Points on a hilly landscape, in no order, each with its height.
From any point a ball rolls to the lowest of the 2 points nearest to it. It stops when none of these is lower. Distance is the straight distance between rows; heights are no part of it.
k_99: [137 101  92 109 161 131 137 154 107 127 142 132 127 119 146 173 179 156
 164 109 155 131  90 123 131  95 143 140 117 144 138 107 105 100  90 129
 113  81 113 138 122 164  76 148 141 152 116 168 148 157 137 130 142  96
 122 144  87 134 113 133 152 167 138 122 146  85  83 106 166 127 135 126
 133 137 111 106 125 101 112 136]  height 3.76
k_699: [ 84 148 141 110 101  98 136 155 197 146 103 124 144 178 118 115  86  88
 136 213  96 150 200 129 100 159 118 116 106  97 133 146 117 110 133 140
 142 121 141 105 125 184 153 127 145 103 170  82 186 110  91 108 118 169
 122 137 174 149  68 117 194  68 126 102  96 206 139 157 159  82 111 102
 146 179 154 206 113 137 183  90]  height 6.34
k_610: [124 111 131  93 127 128 143 133 123 139  98 115 145 149 115 151 107 117
 110 170 112 139 131 152 143 146 118 107 124 148 133 112 119 106 128 146
 101 128 124 103 135 167  77 149 182 113 133 103 147 149  75 138 119 142
 121 118 123 131 114 122 163 130 139 147 132 156 151 116 135 124 119 123
 144 163 155 142 112 145 130 124]  height 3.60
k_492: [ 75 173  89 143 105  96 119 117 216  87 144 151 128 129 120  97 125 136
 166 101 113 118 130 106 137 115  98 120 135  66  82 132 150 141 169 138
 153  84 139 127 145 133 216  79 119 109 104 154 158 148 204 145 144  82
 165 142  97 143 132  80 155  79 134  85 107 115 104 171 140 157 159  98
 103 117 111 125 150 119 143  65]  height 5.09
k_551: [194 175  94 128 177 196 128 180 131  63 131 165 124  79 178 155 180 110
 128  96 154 165  92 134  98 138 111  88 153 207 153  93 162  95  75  78
 104 168 102 150 114 136  50 136  79 175 116 134 131  72 115 117 140 107
  46  87 134 111 156 144  81 218 130 135 175  60 107  57 135 154 102  98
 177  49  63  82 128 109  85 162]  height 3.10
k_135: [133 146 162 161 129 166  89 101  85 133 163 142 121 128 117 106 121 119
 141 126 113 126 148 119 107 131 166 157 156 103 171 169 110 186 151  99
 151 198 113 144  95  79 125 130  55 166 150 124 128  41 138  93  84 161
 110 129 182  99 109 154  96 133 100 143 150 115 165 116  74 127 121 139
 109 102 149 137 129 137 134 208]  height 4.74
k_398: [161 142 113  74 135 141 157 152 148 117 103 119 148 108 125 148 128 109
  73 165 115 165 129 151 135 149  82  67 153 192 140  80 128  85 118 146
  82 146 113 112 131 178  43 148 191 123 109  92 142 145  68 147 141 137
  78  82 119 129 134 129 134 182 142 159 153 120 148  70 127 155 107 121
 170 142 123 119 100 144  92 131]  height 3.34
k_115: [177 105 130 112 139 163 181 135  65 172 125  96 121 123 144 156 144 142
 151  84 160 164 115 168 119 124 159 120 113 176 168 102 127 141  80 117
  98 130  96 142 103 150  50 161 164 139 117 137  63 158  92 140 119 131
 123 101 112 126 140 138 118 152 147 154 160 130 131  71 123 115 120 184
 126 141 129  93 108 147  99 125]  height 3.71
k_660: [145 132 132 152 132 166 120 154 106 102 135 149 132 133 155 145 149 102
 170 128 136 151 100 139  93 155 146 142 119 160 167 144 139 128 116  80
 121 180 130 126 107 124  94 141  78 143 129 127 107  77 109 102  99 147
  96 118 161 110 131 156 114 146 105 127 147 166 140 105 130 128 113 122
 139 114 113 125 114 110 125 152]  height 2.94
k_873: [135 122 111 108 136  92  80 146 160 149 137 107 156 168 169 102 110  90
  61 224  83 145 219 146  85 140 140 144 138 145  88 160 106  54 110 168
 113 134 185 115 139 147 131 134 123  99 165  57 168 130  91  78 177 197
  60 146 179 148 155 115 135 149 112 111 115 185 108 187 196 115 129  64
 206 133 142 184 111 114 129 153]  height 5.93
k_741: [107 148 163 129  72 121 163 149 173 117 137 104 112 108 107 128 148 116
 162  70 147 150  62 147 145 154  94  86 118 149 139 115 143 152 134 116
  96 143 123  81 157 146 163 139 124 130  88 123  98 142 141 157 132  66
 143  94  84 116 167 110  67  84 157 152 121 177 139  84 114 156 118 164
  95 123  86 120 112 146 124  83]  height 3.48
k_760: [131 146 172 117  75 140 131 127 156 120 137  79 112 105 100 113 114 108
 107  90 146 133 133 156 165 148 115  53 146 162 151  77 140 179 149 142
  89 162 105  88 139 120 147 147 159 125  90 113  93 143  91 189 132  94
 144  81 116 116 174 113  61 103 160 156 116 138 163  75  80 150 117 179
 109 122 107 141 114 184 107 103]  height 4.03
k_335: [115 182 134 114 121 122  83 157 177 108 126 132 153 134 156  98  96  50
  69 198  78 143 192 145 108 168 107  72 163 154 115 126 144  92 151 143
 102 172 171 107 129 124 146 114 115  99 129  66 175 100  94 118 142 168
  50  96 190 120 152 120 112 146 104 122 126 171 144 139 149 172 103  60
 181 105 114 183  99 131 131 132]  height 4.99
k_410: [104  91 193 111 111 106 142 139  81 189 134 125 107 118 109 164 140 173
 183 104 163 106  91 110 127 135 147 136 115  91 116 135 118 171 134 131
 125  98 111 100 131  93 182 182 136 136 154 162  96 160 135 160 109  72
 203 163 103 104 111 165 102  89 143 158 103 135 119 127  88  79 135 185
  82 152 141 147 133 126 139 131]  height 3.06
k_51: [124 163 102 135 139 139 117 106 146 107 179 119 124 104 105 136 148 178
 161  52 140 115 102 112 192  78 104 115 137 128 136  84 115 148 118 157
 149  86  73 168 138 159 128  98 151 123  97 182 141 138 187 173 145  63
 143 114  79 144 125 107 167 148 155 117 142  35 116 111 113 142 144 149
  88 104 100 123 166 160  98 104]  height 1.35
k_341: [132 130 138 116 146 137 104 124 136 109 115 148 127  99 108 136 145 120
  81 146 118 125  97 120 162 145 101 114 154 162 113 118 124 101 152 137
  91 149 144 128 153 100 104 132 120 131  99 110 134 117 100 147 135 129
  98 120 117 120 145 133  97 166 120 136 130 107 149 122 109 180 121  92
 148 132 131 119 123 118 108 150]  height 2.85
k_467: [104 151 101 124 109 107 120 154 180 106 101 132 149 148 143 129 119  79
 118 176  96 141 138 157  98 165  86  91 129 151 113 143 156  77 141 128
 110 153 183 102 153 159 138 114 142  91 117  78 152 129 117 114 136 153
  93  94 150 129 138 111 150 117 114 112 114 206 133 148 171 151 113  81
 164 141 125 141 104 112 136  95]  height 5.08
k_925: [162 109 104 202 143 103 131  56 122  90  97 147 140 152 123  75 126 115
   9 136  87 128 132 151 123 125  98 147 138 146  71 176 140  86 181 122
 150 171 209 177 154  46 149  87 106  85 120  77  70 126 149  90 151 217
 130 126 139 142 176 113  90 124  72 125 143 139 154 173 126 168 141  77
 159 121 134  76 139 128 122 163]  height 6.23
k_364: [179 151 165  90 122 175 131 145  95 127 123  79 103 119 156 124 118  79
  96 139 159 136 169 165 112 159 149  68 139 201 176  76 149 167 100  99
  86 194  99  88  87 121  86 177 165 154 121  85  95 113  51 148 116 134
  86  87 161 111 173 141  45 147 148 165 140 134 160  71  97 128  91 168
 154 107 113 138  88 177 105 139]  height 4.43
k_729: [130 159  77 151 111 140 152  85 172 116 131  77 126 137 158  99  94 144
 143  66 102 131 180 145 132 112 151 126 117  84 147 113 155 175 123 164
 188 107 101 154  91 158 143  76 160 105 118 164 121 142 163 132 135 148
 149  88 130 156 120  77 216 118 149 100 128 106 137 153 137 133 132 146
 107 120 132 129 148 180 128  64]  height 0.81
k_938: [154  55 134 120 156 112 117 102  65 171 127 125 119 111 136 146 156 150
  89 121 156 101  97 138 127 129 156 155 131 153  93 143 123  94 125 132
  81  98 148 114 153  69 144 147 127 131 128 132  69 172 114 136 162 148
 138 140  93 110 178 135  74 148 118 143 117 123  93 158 123 133 150 125
 155 135 131  97 140 115 103 155]  height 2.10
k_810: [152  84 101 163 137 101 166  75  96 139  91 124 131 146 138 112 102 154
 111 132 125 110 152 127 133 105 137 171 101  80 107 127 123 135 130 150
 185  96 134 171 124 109 128  92 176 108 141 140 101 179 138 120 109 170
 188 153 118 144 113 112 184 113 129 124 116 126 126 160 135 113 146 143
 105 154 161  79 153 141 145  89]  height 2.14
k_538: [183 171 100 146 159 180 120 136 124  65 123 166 120  86 144 123 167 118
 129  75 144 135  70 134 118 136  94 105 141 190 157 117 170 111 104  73
 130 179 119 166 130 119  83 117  76 155  97 137 107  69 137 110 130 117
  67  82 134 126 168 141  77 187 116 137 169  89 131  87 120 181 111 103
 148  58  63  68 132 115  94 139]  height 2.89
k_537: [121 106 126  94 112 117 159 173 142 109  83 129 130 122 126 170 154 105
 114 169 146 154  50 149 116 158  72 108 117 191 112 130 141  54 114 105
  79 132 167  81 172 182 105 158 160 122 107  85 137 156  93 127 149 105
 111  99 100 119 139 130 114 117 136 153 128 215 123 101 175 122 127 119
 158 153 134 101 106  85 132 107]  height 4.56
k_613: [111 163 104 160 123 130  82 107 184 100 144 143 146 136 132  91 129 106
  89 128  89 122 156 114 137 124 136 121 151 106 114 140 138 137 161 158
 152 134 152 132 127 109 163  74  85 114 121 128 142 108 162 125 148 147
 103 128 149 138 164  98 140 141 116  99 129 118 128 164 131 184 135  77
 138 105 126 144 142 127 122 140]  height 5.90
k_634: [114  58 191 114 109 119 122 160  59 176 120 127 108 128 108 169 160 148
 159 135 178 112  74 127 116 160 151 146 112 133 117 159 126 140 138 104
  94 118 142  72 158 102 188 190 107 144 157 132  86 151 106 143 118  92
 175 162 115  80 140 168  63  78 121 167 102 172 111 131  99  74 140 170
 124 142 144 132 135  88 130 153]  height 2.30
k_119: [118 152  76 145 116 110 157 106 164 110 114 100 124 142 159 107 100 157
 167  96 129 119 177 116 133 107 135 148 100  62 127 113 140 156 122 157
 213  80 116 151  98 182 148  77 154 110 125 176 142 159 180 131 124 129
 179 144 117 163  95  90 223 103 164  84 115 103 109 163 159 116 135 145
  96 135 140 119 147 148 145  53]  height 1.60
k_493: [151 157  59 135 153 150 117  88 149  86 158 147 131  80 110 115 157 158
 126  51 130 119  85 119 171  84 103 129 151 159 123  91 135 118 111 145
 130  80  92 188 155 136 123  79 132 134  80 171 116 125 180 160 175  90
 112  94  70 144 169  97 139 180 149 120 141  32 111 123 143 172 165 116
 123  92  75  91 175 141  82 106]  height 2.09
k_342: [132 175 160 103 127 142  82 130 117 136 143  98 142 139 165  88  82  48
  39 219  91 118 225 134 101 156 141  91 160 149 135 110 132 114 136 127
  95 200 144 100 102  86 146 145 138 132 157  60 155  83  66 111 135 192
  47  97 208 115 164 138  65 151  97 141 130 154 156 129 131 136 104  82
 188  88 126 195  94 159 143 171]  height 4.83
k_867: [ 91 129 158 127 120  87 124 130 160 155 124 140 136 166 118 114  86 135
 140 167 116 112 189  84 131 115 140 139 120  46 101 126 113 166 152 170
 192  78 121 116 117 120 173 124 140 120 177 145 171 158 144 137 113 127
 181 186 133 143  65 119 184  82 144 101 107 113 106 164 127  98 137 134
 102 167 169 160 144 130 171 117]  height 4.98
k_587: [112 104 152 124 147 130 160 108  98 146 106 114 138 146  82 142  89 158
 128 148 113 114 131 124 165 120 111 131 114 109 143 109  97 147 141 144
 130 120  98 135 126 137  81 151 186 131 137 127 143 134  98 160  77 133
 163 151 119 134  69 138 171 135 131 151 136 109 157 100  88 116 125 143
 102 179 173 128 123 149 138 141]  height 3.92
k_952: [118  94 175 135 118 104 131  92 109 168 131 124 122 118 107 129 113 167
 135 102 132  99 127 110 146 116 145 138 126  77 107 125 129 174 151 157
 145  86 114 121 125  80 170 141 150 125 150 159 109 158 140 160 115 101
 195 155  92 128 116 129 127 101 134 138 108 101 121 146  94 106 135 156
  92 156 149 129 145 142 134 121]  height 3.63
k_7: [118 150 113 124 111 100  98 156 160 149 132 109 171 166 173  98 102  64
  83 228  69 154 233 154  60 157 138 130 135 139 119 159 126  71 115 140
 136 150 180 114 126 155 157 120 119  90 176  56 153  99  95  60 167 211
  70 142 210 134 137 114 144 109  98  99 101 233 121 184 202 102 113  80
 203 132 129 214 104 122 158 127]  height 6.05
k_509: [176 100 110  94 164 154 145 159  99 145 136 129 120 105 161 169 171 141
 121 113 166 158  85 144 111 124 151 125 134 196 148 106 114 108  78 119
  69 124 109 131 123 146  44 159 133 155 118 140 112 140 100 145 157 108
  86 102 100 123 151 153 100 181 140 141 151  83 108  73 143 134 122 147
 159 113 101 102 117 128  82 145]  height 3.46
k_982: [ 54 160 144  94 100  95 117 191 200 143 133 130 135 164 115 138 131  74
 160 199 114 157 163 102 101 155 115 113 114 124 135 162 129 118 137 118
 110 110 157  91 116 175 183 117 104 110 153  92 202 116 116 110 127 142
 116 133 166 129  75 120 178  64 124  94  83 183 121 144 169  93 108 112
 146 172 121 221 111  96 173 106]  height 6.54
k_801: [ 92 108 169 116 125  80 106 124 164 180 127 122 137 167 115  90  87 129
  77 197  87 119 228  97 144 107 170 137 138  68  88 121 109 138 155 192
 163  73 142 106 111  97 178 135 152 116 194 119 162 162 111 124 146 141
 152 183 138 145 111 112 145  94 122 106 101 127 108 177 127  98 148 120
 139 163 178 184 152 140 165 150]  height 5.30
k_939: [165 151  63 150 138 160 131  83 135 109 147 122 126 104 148 103 144 144
 129  40 115 121 107 138 135 107 133 131 147 149 139 115 161 143 110 130
 145 115 115 173 128 123 133  83 122 112 102 163  93 127 175 125 159 135
 115  79 110 147 177  96 139 158 140 116 143  94 117 141 144 169 152 129
 116  84  97  89 155 150  91  93]  height 2.65
k_514: [ 91 132 129  88 121  82  71 157 191 145 157 123 144 151 141  92 117  90
  77 213  80 124 213 112 128 128 146 127 149 121  84 139 113  87 146 188
 117  93 175  97 139 125 175 134 109 100 152  98 188 149 113 111 178 152
  75 165 153 154 148 109 130 126 123 106 103 137 106 183 174 129 143  80
 178 129 138 202 130 110 149 153]  height 5.78
k_620: [108 139 120 120 108 120 125 156 164 152 113 113 153 176 137 109  90  79
 123 227  87 153 209 146  69 163 129 132 113 125 143 156 123  85 113 113
 142 146 158 112 129 185 144 124 140  97 182  61 162  87  74  73 128 200
 100 129 201 135  83 114 173  82 108 105 104 242 141 171 189  75 102  95
 181 168 150 212  96 130 173 106]  height 6.19
k_22: [101  99 106 131 142 108 138 160 113 126 119 126 150 163 138 164 126 155
 167 156 145 125 149 102 118  94 129 159  92  84 122 129  88 115  96 136
 163  89 121 141 103 191  87 140 145 148 156 160 165 154 120 112 106 128
 170 193 128 142  59 137 211 125 142  97 130 117  90 122 161  76 120 138
 106 173 161 136 128  99 151 131]  height 4.37
k_254: [ 95 125 172 114 128 153 117 194 104 111 140 143 128 132  92 187 156 133
 185 149 143 147  68 120 142 141 119 129 122 136 167 152  96 129 132  85
  89 168 118 115 133 155  87 176  82 161 125 128 163  75 112 122  84  87
 110 152 138 103  76 193 104 129 106 154 150 125 162  74 100 104  99 133
 106 128 135 152 108  90 132 175]  height 3.73
k_253: [139 133 132 147 140 147 101  94 111 109 170 169 107  90  73 122 148 180
 168  51 144  96  67 106 172  92 121 151 142 110 142 146 123 143 137 112
 155 117 100 185 156  98 155 116  78 147 107 177 124  80 198 129 101  87
 131 125 103 130 126 148 106 143 112 144 142  53 144 129  75 146 150 148
  79  78 110 104 159 116 122 144]  height 2.60
k_791: [116  96 114 134 146 111 115 136 105 136 134 137 132 143 149 147 139 158
 155 137 144 113 125 102 121 102 158 173 108 101 116 140  98 116 106 142
 143  96 129 139 113 139 110 131 114 148 152 162 140 152 141 112 130 121
 153 177 119 136 100 133 165 143 132 105 117 126  94 152 154 104 134 125
 119 145 146 129 129 101 139 155]  height 4.11
k_224: [149 150 123 157 145 167 105 155 114  86 150 171 121 102 137 139 171 126
 182  77 151 138  68 129 113 126 135 140 128 154 160 151 142 120 107  71
 129 170 119 153 131 134 103 125  53 156 118 153 122  56 163  98 104 101
  89 107 140 125 142 148  99 158 107 128 155 104 136 103 126 146 122 115
 114  65  83 102 125 104 119 146]  height 2.51
k_899: [116 121 134 138  75 114 189 135 147 121 121 112 117 114 145 140 150 137
 192  68 159 142  54 145 112 137 107 115  98 123 127 123 150 142 123 103
 114 120 127 100 146 162 160 125 124 125  98 145  96 160 163 141 139  66
 158 109  96 131 153 115 112  84 152 132 123 176 116 121 144 127 128 165
  91 125  81 104 120 124 140  80]  height 2.77
k_173: [ 81 176 110 161 108 111  79 128 219  90 155 162 130 133 113  77 138 104
 112 118  85 126 150  99 147 123 112 129 164  89  93 156 137 128 179 156
 158 103 173 133 159  89 214  65  60 110 114 131 161 124 187 127 154 118
 123 152 123 126 155  86 124 108 111  82 118 101 118 178 130 179 148  63
 124  96 122 146 162 107 123 125]  height 5.64
k_773: [109 128 133 145 119 149 141 182 131 106 117 136 138 149 134 169 149 117
 195 140 138 158  97 133 101 143 129 140 107 138 164 144 117 118 106  84
 112 156 131 108 118 180  89 147  97 141 133 123 138  99 119 102 101 123
 115 127 147 120  84 156 152 113 116 113 139 186 149  94 153  91  99 128
 127 151 125 148  98  91 146 136]  height 3.31
k_232: [158 122 106 133 145 155 127  89  92 149 143  97 135 134 155 115 114 143
 111 104 106 129 188 135 122 103 189 158 133 121 165 120 122 155 108 139
 155 133 101 160  80 126  81 113 141 128 142 149  92 121 119 112 124 179
 120 115 156 139 128 113 174 166 133 124 140 102 135 131 135 125 132 147
 129 127 151 127 129 167 114 154]  height 1.86
k_442: [155  41 138 123 151 118 124 144  35 178 124 126 106 116 142 170 169 170
 143 131 188 116  82 131 103 128 171 185 103 152 119 150 106 104  97 101
  89 108 145 105 137 107 124 165 121 154 150 151  90 161 106 116 140 123
 151 158 112  97 134 167  83 131 123 139 127 150  88 140 136  86 143 148
 145 133 136 107 128  95 120 168]  height 1.56
k_724: [ 89 121 141 105 119  56  96 142 194 161 127 125 140 162 138  88  87 116
  75 199  90 113 243 116 146 105 145 119 137  73  66 117 128 112 149 199
 146  64 167 105 138 125 207 125 151  98 176 116 177 187 121 114 173 142
 146 187 139 165 129 103 145  94 133  89  94 138  91 200 160 105 151 106
 149 158 152 185 153 127 159 118]  height 5.52
k_730: [153 138 123 109 151 155 129 116 134 106 120 137 132  79  98 143 143 137
  83 120 127 130  95 132 175 132  82 100 148 180 127  89 126 106 130 148
  83 130 103 143 145 128  66 130 160 135  75 125 130 136 102 172 137 113
 103 101 102 126 144 141 105 176 135 148 142  75 151  89  98 186 123 116
 139 135 120 101 121 137  90 149]  height 3.09
k_310: [109 105 126 148 104  91 152  99 135 152 103 111 130 139 147 129 112 149
 131 104 128 104 136 128 116 126 143 142 111  75  95 125 149 137 140 144
 138  89 139 116 132 107 191 119 154 102 144 145 102 192 146 145 144 129
 195 147 101 137 132 111 147  89 140 108 104 154 110 169 141 109 145 146
 108 151 133 123 131 132 138  73]  height 2.92
k_29: [137 143 127 144 146 153  73 121 110 103 164 185 120  97  98 127 154 150
 165  70 145 111  52 112 144 108 130 153 140 134 151 161 129 132 125  98
 131 152 115 175 159 100 135 121  31 155 112 165 137  56 188 105 115  89
 103 125 130 118 140 154  94 157 111 131 145  65 129 126 100 150 148 117
 103  62  91 111 148  97 120 164]  height 1.97
k_197: [104 125 119 168 120 100 161  91 150  99  95 170 116 132 101 108  92 147
 189 106 151 113 125  99 130 118 111 172 104  35  95 157 133 165 155 130
 207  99 128 147 148 138 171  79 118 115 117 158 133 140 205 118  85 114
 202 167 111 146  66 118 172  76 113 110 125 122 114 154 109 122 140 126
  81 139 140  86 151 110 175  82]  height 3.51
k_714: [157  91 109 151 159 125 158  59  74 162 111 108 130 146 139 104  88 150
  92 131 106 114 179 128 139  86 155 178 110  98 135 136 109 147 124 154
 178 104 124 176 104 112  86  97 167 115 146 136 102 152 127 117 114 190
 164 157 127 133 120 116 186 150 136 121 125 100 135 157 126 110 143 146
 107 159 178  94 148 152 128 141]  height 1.72
k_708: [144 148 103 144 122 157 127  86 131 131 144  91 136 127 145 108 110 143
 121  71  96 126 171 145 132 113 167 130 138 117 158 110 139 175 120 159
 155 129  99 161  91 129 120  92 143 111 122 160 107 121 137 136 129 152
 138  91 147 154 141  99 168 142 135 115 135 101 136 136 122 137 129 154
 115 119 137 131 136 176 114 105]  height 1.46
k_437: [174 106 134 131 132 173 157 110  39 181 149  94  96 118 132 135 140 155
 151  52 165 123 116 172 121 113 183 138 116 148 171 123 130 190  84 103
 125 140  83 156  78  95  90 155 148 148 121 153  44 128 117 138 111 133
 137 109 124 117 151 156  97 141 148 162 145 106 144  97  97  96 123 209
 105 126 130 101 128 165  99 126]  height 3.96
k_507: [112 154 135 137 120 120 118 114 146 119 176 138 114 107  88 137 148 183
 193  46 150 105  73 105 182  87 102 120 132  96 124 105 123 158 135 142
 141  92  77 157 153 139 163 121 126 139 108 186 139 122 199 159 123  28
 163 134  74 137 117 122 138 125 153 135 123  56 121 123 104 122 145 161
  69 100  92 118 156 146 116 103]  height 0.37
k_880: [150 143 162  98 104 153 122 141 136 131 125  89 119 110 137 115 124  93
  97 120 145 127 132 154 137 165 128  67 143 183 148  88 156 147 129 122
  83 176 113  82 122 122 122 156 155 120 106 101 110 131  73 162 130 115
 104  77 136 122 173 126  65 130 148 158 134 148 154  84 102 145 104 166
 137 113 109 138 100 161  98 118]  height 4.27
k_246: [ 97 125 154 110 109 132 141 185 141  96 104 157 119 114  93 161 155 103
 141 164 148 147  35 125 142 164  76 115 116 165 116 138 123  75 146  99
  78 147 158  89 175 157 117 151 110 125 104  98 155 120  97 135 131  90
 108 115 105 101 117 151 106 109 115 142 121 176 143  96 144 149 115 103
 130 139 122 123 102  77 134 124]  height 4.30
k_123: [157 140 172 103 149 181  96 119  69 133 133 106 105 116 121 113 104  90
  65 164 130 102 164 127 137 159 134 102 161 170 154 104 135 159 136  86
  80 213 114  95  91  66  98 169 137 167 129  87 122  79  58 143 106 151
  88 107 172  90 157 165  35 154 129 163 129 113 170  91  69 135 103 131
 148 111 140 142 108 152 115 184]  height 4.57
k_330: [188 135  76  95 189 173 134 168 114 118 144 154 118  89 172 159 175 136
 111 120 156 173 103 137  95 121 144 121 160 201 151  98 122  86  68 114
  96 128 104 146 110 141  19 130 108 178 115 142 124 121 111 125 155 126
  62  97 121 122 139 137 110 208 130 146 172  40  94  71 146 141 120 116
 183  88  92  93 140 118  65 171]  height 3.28
k_163: [102 130 132 125 104 106 156 153 138 124 145 132 118 118 119 162 160 168
 219  70 169 122  53 108 140  98 111 122  99 105 130 122 122 135 114 120
 129  91 100 126 142 164 150 137 122 141 110 177 142 142 188 142 125  41
 166 140  83 136 105 127 139 105 154 122 133 114 104 116 137 119 133 158
  81 117  90 109 133 107 137  93]  height 1.69
k_621: [115 101 119 139  88 102 164 130 122 138 112 124 127 123 145 142 155 138
 175  94 150 116  85 126  97 144 130 141  94 104 111 147 145 117 121 107
 129 111 141 100 141 134 190 123 130 109 125 145  92 171 149 128 144 115
 178 138 112 131 140 113 126  76 140 112 108 188 101 157 156 104 138 143
 113 138 110 111 122 105 146  85]  height 3.50
k_757: [ 95 112 175  84 136 142 109 198 106 133 132 148 121 136  88 181 151 122
 143 194 138 146  62 100 147 149 111 134 128 146 136 151  88 103 144 100
  70 153 136  89 147 136  94 185 103 145 143 101 169  98  83 135 100 103
 111 148 122  94  88 174 102 123 113 153 130 134 146  89 113 110 118 109
 133 138 145 168 109  83 142 178]  height 3.98
k_432: [117 100 153 130 138 122 145 104  84 157 135 123 119 113  82 148 107 172
 142  94 138 105 120 116 177  89 120 130 114  96 136 103 108 166 133 152
 141 102  91 160 125 123 101 138 174 129 115 162 125 144 145 172  95  99
 173 148  99 127  90 142 151 140 134 147 129  65 146 110  81 119 129 165
  77 153 157 110 135 152 132 141]  height 4.13
k_636: [133 159 190 109 143 163  85 113  93 145 145 111 120 127 122  91  87  76
  31 212  92 119 193 102 140 153 138 113 180 144 141 116 113 155 160 107
  99 207 123 104  93  37 137 152 116 164 159  75 153  65  67 132 116 170
  64 115 183  86 159 153  41 149  98 154 120 123 171 117  68 140 117 104
 167 102 146 171 113 155 132 207]  height 4.69
k_9: [ 97 163  98 153 103  97 168 104 190 102 117 129 116 130 133 113 104 150
 201  75 136 117 113 107 124 119 100 133 106  45 111 128 151 171 154 138
 183  83 113 133 130 151 200  87 137 107 110 173 142 160 212 146 125  77
 192 134  89 150  97  89 177  67 147  93 119 127 107 159 121 127 140 137
  74 123 109  99 150 136 156  37]  height 4.38
k_706: [164  94 150 144 133 156 149  88  40 165 137 120 109 124 118 121 127 158
 158  79 147 102 113 147 120 120 172 160 121 126 161 149 128 181 120  94
 135 159 101 153  93  77 116 156 124 148 125 139  61 102 129 124  81 146
 150 129 140 114 130 158  99 133 125 164 137 123 164 107  77  98 126 189
  96 132 141 106 126 153 120 157]  height 4.21
k_146: [147 142  94 177 136 126 103  65 150  98 125 136 137 125 123  75 126 114
  58 119  94 121 152 128 129 120 134 137 151 134 106 160 143 128 161 137
 161 158 167 164 129  68 137  68  97  96 118 115  99 110 162 102 141 187
 111 119 149 133 166 107 113 148  90 108 135 126 141 160 122 182 137  89
 140  99 141 100 141 135 110 143]  height 6.07
k_231: [120 103 116 160 135  99 180  85 114 102  61 156 124 142 102 130  90 156
 142 129 143 114  93 126 141 114  95 151  85  79 101 130 122 124 140 131
 176  91 128 158 155 141 125 100 179 106 104 139 119 174 147 129  90 130
 196 161  94 150  73 127 179  95 128 128 134 137 126 140 122 134 143 136
  94 145 149  63 138 122 163  81]  height 2.73
k_400: [120 140  88 109 100  97 165 162 181  91  87 141 141 132 150 142 138  94
 125 156 128 161  92 163 102 153  58  83 113 172 103 135 161  55 127 109
  99 122 172  99 170 183 128 118 153 110  85  69 146 158 133 119 167 113
 101  77 105 132 153 109 143 118 140 127 131 221 113 134 190 160 124  99
 171 146 119  91 101  90 130  78]  height 4.82
k_965: [151  82 132 138 162 119 125  92  86 139 109 144 128 128 114 132 141 127
  62 144 125 110  97 136 124 141 126 150 143 158  98 148 125  87 137 116
 101 137 165 132 155  79 117 139 129 114 126 107  91 134 109 120 143 170
 129 130 119 116 164 135  87 153  97 145 126 138 132 145 121 148 140  98
 150 139 147  97 135 120 116 158]  height 2.50
k_767: [143  99 154 149 133 147 124  78  62 155 143 138 117 127 100 118 119 158
 134 112 122 116 138 127 129 127 169 170 143 110 148 167 118 182 151 111
 148 167 111 149 105  55 120 139  98 152 143 126 100  88 141 101  90 160
 140 135 153 112 114 154 109 135 111 154 134 120 165 133  64 107 135 164
 100 135 160 115 126 140 123 185]  height 4.47
k_482: [ 98 134 120 128 129  83 133 161 136 141 109 130 151 173 148 133  87 139
 163 173 135 109 198  85 128  96 130 155  88  56 108 124 104 146 114 155
 208  79 109 123  92 184 122 125 150 142 172 159 184 156 137 114 112 127
 201 206 141 153  43 121 215  91 160  93 101 109  78 141 157  68 127 147
  97 183 161 152 141 115 173 101]  height 4.65

Call two points neighbours if one is among the 2 nearest of the other. Go from one point of each pair to the other, from neighbour to neighbour, staying as low as possible. Name the highest point that can't be avoided.
k_442 and k_29 => k_952
k_310 and k_714 => k_621
k_729 and k_714 => k_232
k_507 and k_29 => k_253
k_507 and k_729 => k_939

For each start below, name every point that the ball comes to, in order.
k_514 => k_724, k_801, k_867, k_482, k_22, k_791, k_99, k_509, k_330, k_551, k_538, k_224, k_29
k_467 => k_400, k_537, k_246, k_757, k_254, k_773, k_660, k_224, k_29
k_146 => k_613, k_173, k_492, k_9, k_197, k_231, k_810, k_714
k_587 => k_610, k_398, k_730, k_341, k_965, k_938, k_442
k_437 => k_115, k_509, k_330, k_551, k_538, k_224, k_29
k_880 => k_760, k_741, k_899
k_925 => k_965, k_938, k_442
